Each scene shows the same named points in several views. A view is turned or mirrored, and shifted as a whole, has a little noise and may leave points out.
(in the rows, 128 means zero)

Scene 1
View 1
Q_132: [169 120 142 105  94  93 113 102 147 165 110 182]
Q_595: [165 119 130 103  93 133 126 117 145 169  92 186]
Q_769: [148 111 125 128 117 106 113 119 145 166  98 183]
Q_390: [128 139 160 116 115  76 132 117 152 164  98 149]
Q_475: [115  97 117 154 138 111 134 135 143 172  46 170]
Q_93: [124 159 184 100  89  94 168 112 152 169  64 133]
Q_454: [117 117 149 145 123  64 129 118 151 169  77 155]
Q_578: [116 169 148 115 162 106 117 171 168 164 146 134]
Q_288: [131 155 162 108 121  90 134 129 158 167 110 145]
Q_168: [143 131 136 110 104 125 139 126 145 172  81 165]
Q_49: [133 108 122 134 106 138 154 130 141 177  41 174]
Q_378: [100 123 117 150 151 138 156 162 150 181  47 154]
Q_45: [150 167 184  89 110  48 105 110 170 154 167 144]
Q_816: [196 183 138  31  87 204 147 149 150 171 152 173]
Q_524: [ 98 145 150 137 141  87 141 139 158 166  79 134]
Q_795: [156  61  93 153  95 131 134 103 125 177  24 214]
Q_354: [ 86 191 177 102 145 103 173 161 167 165  92 104]
Q_446: [111  94 129 164 135  67 125 121 146 167  59 164]
Q_174: [142 109 131 127 106 109 136 116 143 172  64 173]
Q_497: [ 91 140 144 152 165  82 131 153 163 163  91 135]
View 2
Q_816: [ 52  21 214 133  93 168 124 177 106 179 248 132]
Q_595: [ 87 108 167 158  88 151 126 154  95 186 167 148]
Q_168: [ 99 108 172 138  89 148 117 158 110 161 143 155]
Q_446: [136 155 128 148 100 126 126 133 131 146  90 159]
Q_174: [104 132 159 146  93 146 121 150 105 167 127 159]
Q_769: [108 118 142 158  99 132 133 141 114 177 148 150]
Q_475: [125 138 137 127 118 134  95 143 113 167  95 164]
Q_390: [117 135 155 150  77 146 141 147 124 142 123 147]
Q_454: [123 137 144 145  90 141 141 144 132 130 104 151]
Q_288: [114  94 163 140  88 148 149 153 144 117 145 134]
Q_497: [142 102 140 120 122 120 123 140 157 110 104 144]
Q_354: [121  64 195  87 106 155 121 168 159  72 125 136]
Q_49: [102 130 168 122 101 149  86 156  93 178 118 170]
Q_795: [ 99 174 142 154  96 141  87 144  66 225 115 182]
Q_524: [142 117 148 106 116 131 112 148 150 104  87 152]
Q_45: [108  82 160 176  64 143 207 146 163  93 180 114]
Q_378: [122 107 160  98 133 133  75 157 122 153 101 167]
Q_93: [ 98 118 197 125  58 175 132 173 125 105 126 149]
View 3
Q_475: [144  99 142 141 154 106 196 187 141 165 131 154]
Q_524: [132 106  97 134 144 131 185 171 164 170 118 177]
Q_390: [147 108 123 161 140 119 178 135 172 163 124 133]
Q_795: [173 111 214 178 141  66 183 171 125 173 147 104]
Q_816: [183 186 137 112  51 188 127 107 101  79 181 127]
Q_354: [129 114  62  99 138 180 190 172 144 118 115 186]
Q_578: [138 144  76 119  96 157 148 154 157 165 138 209]
Q_288: [142 125  96 141 116 149 168 128 171 147 124 156]
Q_93: [142 104 106 135 149 161 199 136 160 111 120 117]
Q_168: [159 125 140 141 124 129 174 150 137 142 142 135]
Q_497: [133 113  92 135 135 122 178 177 167 183 120 198]
Q_45: [139 134  60 159  97 171 150  75 207 150 126 149]
Q_378: [150 121 135 112 139 130 183 207 110 141 142 173]
Q_454: [143  98 115 159 144 117 186 148 178 179 116 148]
Q_174: [159 114 154 158 132 108 182 152 148 159 135 125]
Q_595: [169 138 159 156 107 121 161 132 135 143 153 122]
Q_132: [160 131 136 172 106 123 161 105 173 159 143 119]
Q_49: [161 115 166 144 143 108 186 180 123 150 144 127]
View 4
Q_446: [102 117 127 106 137  83 115 141 147 161 115 117]
Q_49: [138 152 139 172 157 106 129 152 120 161 117 103]
Q_475: [120 123 141 133 150 100 115 156 125 168 127  97]
Q_578: [ 66 139 119 116 117 172 161  98  95 169 173 153]
Q_354: [ 67 139  79 174 116 150 144 108 127 162 210 153]
Q_595: [136 168 152 152 151 129 168 114 104 155  87 131]
Q_288: [ 89 157 106 136 123 126 160  93 131 155 136 159]
Q_174: [127 151 137 148 148 102 140 135 131 153 101 120]
Q_390: [109 147 117 132 134  95 142 118 146 152 106 140]
Q_524: [ 83 126 108 127 129 115 129 129 134 165 161 136]
Q_795: [167 148 168 152 174  80 121 163 122 161  58  83]
Q_454: [ 98 136 112 117 130  89 133 125 147 158 122 133]
Q_45: [ 67 172 100 100 105 133 191  58 133 137 113 200]
Q_769: [117 150 145 122 142 118 156 119 112 156  93 130]
Q_816: [132 223 155 209 150 200 221  74  63 150 120 160]
Q_93: [110 182  78 192 129 103 163  90 155 139 134 176]
Q_132: [118 173 136 128 137 111 169 100 124 145  77 150]

In a view up to two points have been moved. Name them for each view, in the order of its rows, or write none.
view 1: Q_390
view 2: Q_524
view 3: Q_475, Q_378
view 4: Q_93
